Each row is a point on a tangle of strands that fork and nearly touch. The rows are in no order.
Two points are linked if the straight distance between their rows is under 77.5. Some points are linked to none.
j_717: 4 12 27 -21 7 12 -14 13 -9 -19 0 41 -20 2 -15 14 -28 -9 -9 17 13 6 17 -11 -16 -1 42 -9 -4 -6
j_273: 17 37 -20 -16 49 -27 27 -4 9 36 5 5 -12 -10 -10 -34 11 -5 7 -3 4 -6 7 -4 17 5 -22 28 -17 -3
j_219: 0 -44 8 -12 -45 15 -19 -1 25 -35 10 -14 17 21 -10 4 2 -27 6 4 14 15 -14 -9 23 6 15 -6 30 5
j_972: 19 20 -11 -22 46 0 26 10 15 17 18 -23 4 0 -21 -11 -12 -3 4 -3 -12 -7 32 -41 -25 14 -26 35 -23 -17
j_433: 11 26 2 -14 17 40 31 -11 27 -4 6 -2 -10 -7 -9 -13 6 6 0 -13 -15 -20 10 -48 -9 28 22 -22 -1 -22
j_750: -2 -20 -19 3 -46 22 -25 9 14 -27 8 -3 7 24 -9 5 13 -17 16 19 -2 15 -7 -10 32 2 3 -4 32 8
j_606: 23 33 -8 20 23 19 28 -6 16 30 12 -18 -2 14 -6 -7 -11 -5 5 -34 -21 8 31 20 15 3 -26 28 -28 -27
j_396: -17 -18 30 -16 -9 -5 -39 18 -22 -23 13 -7 27 -20 -3 0 -14 13 -9 -16 20 36 -18 16 -13 -3 4 -2 10 33
j_703: 16 40 -9 19 27 5 14 -5 22 19 -1 -17 9 26 -13 -7 -4 -3 8 -18 -13 4 40 7 1 13 -22 31 -19 -22
j_388: -39 -22 -5 12 -9 -19 -12 14 -12 -2 -22 -21 3 -8 19 -22 37 10 -3 -9 3 3 -25 7 17 3 -19 -23 5 24
j_366: -13 -5 8 19 -4 -20 -11 -32 -11 24 -9 4 -6 18 16 -25 40 6 15 3 30 2 -28 37 10 -22 -9 -4 1 24
j_805: 18 -31 -37 7 -44 0 14 9 16 13 3 -29 -5 6 15 7 2 -17 -4 24 -16 -15 -11 4 44 -13 -35 26 9 -3
j_529: 13 39 -6 6 48 -26 19 -22 3 34 -10 10 -19 -3 1 -40 25 -1 7 7 18 -16 4 9 21 4 -18 13 -21 -2
j_866: -22 -34 -9 5 -25 -11 3 24 3 2 -13 -41 11 -7 23 -29 37 7 0 0 5 1 -29 20 38 -8 -32 -9 14 14
j_659: 0 25 -1 -10 44 7 14 8 15 0 1 -14 11 7 -21 -6 -10 -5 4 23 -7 -6 37 -39 -26 38 -11 20 -10 -22
j_384: 18 5 -25 12 -37 31 -11 6 14 -17 0 0 -11 18 -13 7 19 -7 13 13 -20 7 7 -28 31 7 8 -15 22 -1
j_272: 13 25 -20 -30 53 -26 30 6 7 33 16 2 -7 -8 -14 -20 -4 -8 0 0 -1 -3 13 -25 -10 11 -29 32 -21 -11
j_383: -40 13 -18 14 19 -19 6 -9 -25 23 -13 10 -36 4 13 -18 35 -6 10 14 16 -36 -11 9 15 -13 2 -21 -5 14
j_421: 40 -3 -25 6 -41 37 7 1 28 -13 11 -13 -18 7 -10 -5 20 2 3 4 -29 -11 13 -36 33 5 11 -17 14 -20
j_675: -8 -34 -2 16 -37 13 7 5 19 -9 -16 -32 25 3 13 13 0 -1 -2 -3 -9 15 -18 9 18 10 -15 10 12 15
j_834: -4 15 31 -22 13 -24 -36 21 -20 -20 -2 17 -11 -6 4 10 -32 16 -14 17 21 5 22 17 -10 -9 7 22 -7 17
j_680: 4 -9 -17 32 -19 -18 -2 -34 4 30 -2 9 2 14 14 -7 25 1 5 -2 12 6 -26 29 29 -2 -30 9 -5 12
j_96: 0 -28 12 28 -39 23 10 2 23 -3 -7 -7 13 12 7 16 1 10 1 -4 -17 27 -1 11 20 22 -10 -7 20 6
j_304: -7 32 -3 19 40 -27 2 -29 -10 30 -16 18 -24 5 8 -26 31 -2 8 14 20 -18 0 15 10 -2 -9 2 -13 6
j_737: -24 -5 -29 9 -20 -17 -18 -2 -24 -1 -11 14 -7 15 -4 14 15 -12 7 7 15 -6 -12 -17 -2 -18 8 -6 6 11
j_967: -53 -23 3 5 -12 -20 -29 17 -25 -9 -13 -12 13 -8 13 -11 17 -8 -6 -7 6 7 -24 2 -7 8 -6 -33 3 16
j_605: -16 -37 7 11 -19 -25 0 -6 -2 9 8 -12 46 7 11 -15 14 10 11 -12 39 17 -22 47 1 -26 -15 5 23 8
j_650: -21 27 -2 -13 21 -13 -21 12 -43 -13 -20 -3 -4 -16 11 24 -8 1 -7 21 -10 -18 -8 38 -46 -14 7 -7 2 -9
j_408: -12 -18 36 -33 0 16 -44 25 -27 -19 34 -14 25 -28 -11 -12 -40 -4 -18 -10 19 20 -30 -9 0 -4 -3 -9 -8 14
j_338: 30 16 -43 -12 16 -19 23 4 6 16 28 17 -24 -6 -16 -13 9 -15 7 -27 -24 -2 12 -12 43 -10 -24 -1 -1 -8
j_221: -7 -45 -7 18 -30 -8 23 13 11 16 -14 -41 22 -13 22 -3 17 11 -9 3 3 9 -25 26 28 -2 -35 12 11 2
j_879: 16 25 4 2 12 36 22 -10 27 -6 -1 1 -6 10 -13 -5 6 5 3 -27 -22 -7 18 -33 4 22 2 -15 -2 -15
j_873: 2 11 -3 -9 35 17 20 18 12 10 10 -13 4 13 -25 -3 -10 -7 6 45 3 1 37 -50 -44 29 4 6 -12 -48
j_876: 7 27 13 -11 15 5 -4 3 2 -12 -5 29 -10 13 -21 17 -20 -9 3 16 11 0 33 -21 -29 9 41 -2 0 -18
j_198: 30 -29 9 23 -8 2 29 -9 21 -3 -13 -11 4 -21 10 11 -2 21 -15 -30 -38 4 4 -8 20 13 -12 -1 -11 11
j_471: 9 8 -29 -6 39 -1 39 0 -7 18 10 26 -16 -7 -12 10 -1 -7 -5 -1 -12 -12 7 -50 3 2 -11 -15 -12 -27
j_738: 31 12 -34 -20 21 -3 31 4 5 10 31 9 -21 1 -25 -6 7 -13 3 -28 -20 -2 17 -43 25 -7 -13 -9 -1 -22
j_398: 1 30 21 12 14 -42 -19 1 13 -1 -18 8 10 15 -1 -15 -3 19 4 12 11 13 41 32 -6 8 9 29 4 5
j_6: 14 20 12 -14 29 16 17 5 11 -3 10 11 -2 8 -25 11 -21 -11 9 42 14 -4 41 -25 -50 16 42 -7 1 -48
j_493: -18 -16 -20 -9 -28 -11 -21 1 -31 -7 -6 9 6 5 -7 20 -13 -15 0 2 20 -7 -17 -20 -27 -29 20 0 -3 3
j_786: 28 12 16 21 24 30 45 -5 13 25 21 -18 1 -4 -2 -1 -19 10 0 -49 -34 14 33 21 4 -1 -20 15 -25 -22
j_734: 13 9 -22 -8 52 5 38 -7 -9 16 4 26 -2 -14 1 21 -12 -6 -8 15 -18 -23 0 -31 -23 4 -14 -8 -19 -28
j_337: -4 -41 13 13 -26 -14 1 3 3 0 14 -1 48 0 7 8 -3 21 3 -13 29 31 -9 42 -5 -14 -8 16 24 17
j_816: 5 25 7 -6 10 35 17 -24 18 -14 2 9 -8 -20 3 6 -5 6 -1 12 -9 -31 4 -28 -39 22 50 -26 5 -23
j_78: 7 15 0 18 30 -13 0 -31 -16 -4 -15 4 3 -20 10 28 3 22 -19 -8 -19 -10 -2 8 -17 6 -17 5 -1 10
j_243: 3 24 -11 13 -19 -2 -7 -14 7 10 -19 8 6 23 3 10 -1 5 13 -4 3 9 0 17 -4 -9 4 31 -1 23
j_358: -4 -21 -52 10 -40 -3 -7 3 3 3 -1 -26 8 13 5 -4 28 -13 13 21 8 -11 -22 0 29 -25 -24 14 14 4
j_468: -23 -16 -43 8 -32 -18 -23 2 -13 -4 0 -17 2 16 1 -2 30 -16 14 13 20 -11 -21 -13 13 -26 -10 -2 13 9
j_769: -3 -17 3 -13 -24 5 -20 -14 -17 -22 -6 4 5 -3 -4 25 -23 -8 -4 -3 8 -13 -14 -21 -37 -16 29 -1 3 5
j_988: -1 -36 23 -15 -41 23 -21 -15 31 -29 3 -14 9 5 -7 -3 -1 -21 -4 -1 14 3 -22 -18 7 14 42 -13 18 10
j_537: 5 36 7 19 22 -14 -5 -4 21 4 -10 -2 14 31 -12 -8 -6 -1 8 -9 -6 11 52 11 -6 20 -9 20 -4 -14
j_150: -15 15 -6 2 14 -19 -22 -20 -37 0 -22 -3 1 -14 13 16 5 8 -13 3 -1 -20 -21 22 -34 -16 -5 5 -1 8
j_32: -19 4 27 -27 12 -12 -35 44 -41 -15 12 19 -18 -11 14 4 -34 12 -15 20 23 -5 0 28 -18 -23 -9 2 -21 6
j_699: -11 19 29 -9 10 -37 -31 12 -12 -11 -15 10 -2 3 8 -7 -3 23 -1 9 26 15 17 34 -11 -10 13 23 3 25
j_28: 6 -19 37 -30 -27 36 -25 -7 16 -21 19 3 -2 -10 -15 -6 -26 -5 -1 -4 22 9 -21 -16 8 0 41 3 6 23
j_960: -12 13 25 16 25 5 -18 7 -11 -23 -22 3 8 -20 -1 15 8 17 -11 -1 -9 30 5 10 -5 29 13 -8 11 22
j_322: -9 -18 29 1 -13 -10 -24 21 -14 -16 12 3 32 -15 1 4 7 33 -4 -12 23 38 -9 35 -13 -7 5 10 18 34
j_325: 9 17 34 -7 2 25 -4 -34 12 -31 0 5 -12 -19 2 17 -14 10 1 1 -15 -22 9 -6 -41 17 39 -17 13 1
j_260: -54 -2 -5 -16 -14 -20 -19 31 -42 14 7 13 -12 5 13 -16 -1 -12 13 8 23 -14 -16 21 -27 -29 17 -27 -9 9
j_559: 42 -14 -11 -5 -12 -12 38 -5 18 17 28 -1 -14 -8 -3 -2 -19 -18 -6 -45 -53 9 13 15 40 -4 -10 -1 -3 -20
j_622: 43 -32 0 4 -24 -11 36 -1 30 11 9 -12 -13 -10 7 5 -11 -7 -14 -32 -49 1 10 1 43 3 -12 0 -9 -9
j_635: -48 -26 19 -9 -11 -21 -39 24 -28 -13 10 -3 21 -14 6 -15 -1 -10 -5 -11 15 23 -23 9 -13 5 0 -30 8 19
j_400: -49 -1 -29 13 1 -21 -5 4 -33 15 -11 16 -23 5 11 -1 20 -12 7 12 17 -24 -14 7 -7 -20 10 -24 -5 7
j_3: -5 -5 32 -33 -9 32 -37 21 -16 -20 22 -3 5 -10 -16 -2 -37 -4 -10 2 27 15 -21 -21 12 -13 23 13 -11 27
j_481: 1 18 -18 8 9 -11 18 7 7 15 -25 6 -11 -9 9 -15 18 17 1 -11 -14 6 -6 8 39 1 -22 6 1 19
j_26: 15 -14 21 24 -42 35 9 -11 34 -3 -2 -5 -2 18 5 3 2 10 1 -21 -26 17 10 3 16 27 3 -19 14 -5
j_771: 22 -17 2 27 7 -9 9 -30 5 -4 -17 -5 6 -24 13 21 4 25 -22 -23 -30 -5 -5 -8 4 11 -17 2 -12 16
j_582: 18 7 40 -32 20 31 -16 22 -2 -17 10 33 -25 -17 -13 8 -42 -6 -19 37 15 -7 8 5 -9 -1 50 -5 -14 -19
j_555: -14 -21 17 7 -15 -19 -3 -18 -7 20 4 -2 18 20 13 -29 27 6 27 -6 40 14 -29 48 7 -34 -8 3 17 18
j_469: 7 -30 8 1 -23 8 5 -26 23 -19 -19 -8 -6 3 11 9 10 -5 -21 -4 -13 -28 -9 -41 -3 14 22 -19 -4 -8
j_65: 11 4 17 -6 -20 17 -14 -31 3 -24 -4 7 -2 -3 -4 24 -22 2 6 -7 -3 -16 2 -18 -35 -3 37 2 5 14
j_775: -34 -3 4 -29 -8 -11 -28 47 -46 3 14 21 -7 -9 13 -7 -29 -6 3 13 22 -8 -14 22 -29 -30 7 -16 -20 4
j_636: 13 -4 -15 27 -29 -5 18 -21 3 43 2 1 -9 6 20 -12 16 6 1 8 -1 6 -26 37 45 -1 -35 13 -2 -4
j_149: 22 10 6 17 -8 37 21 -10 28 3 0 -6 -9 23 -4 -3 2 7 1 -37 -32 6 21 -5 19 14 -11 -16 -2 -19
j_837: -4 14 -8 -7 36 3 3 4 -22 -22 -15 19 -2 -6 4 42 -16 -7 -3 31 -17 -18 1 22 -45 -6 10 -9 0 -21
j_101: 5 9 -18 -5 46 22 27 7 -8 -7 -11 21 7 -8 0 34 -9 -4 0 39 -14 -18 3 -11 -43 3 6 -10 -5 -32

A fork is a point with three links. Follow the links from the first point to the second and name the forks in between, in order.
j_636, j_750 => j_396
j_606, j_737 => j_400
j_433, j_972 => j_737 j_400
j_221, j_400 => j_737

Follow the links from the first point to the second, and from the first to the third. Name the last point that the two ways share.
j_769, j_272, j_775 => j_400
j_873, j_769, j_358 => j_737
j_555, j_26, j_384 => j_396
j_219, j_680, j_221 => j_396
j_272, j_834, j_805 => j_400
j_325, j_358, j_398 => j_737

A fork is a point with three links, a tip a point with one. Leave the first point through the second and follow the links. Name the first fork or tip that comes.
j_304, j_529 => j_582
j_433, j_879 => j_396
j_6, j_873 => j_400
j_260, j_775 => j_786
j_78, j_150 => j_338
j_988, j_219 => j_421
j_338, j_738 => j_559
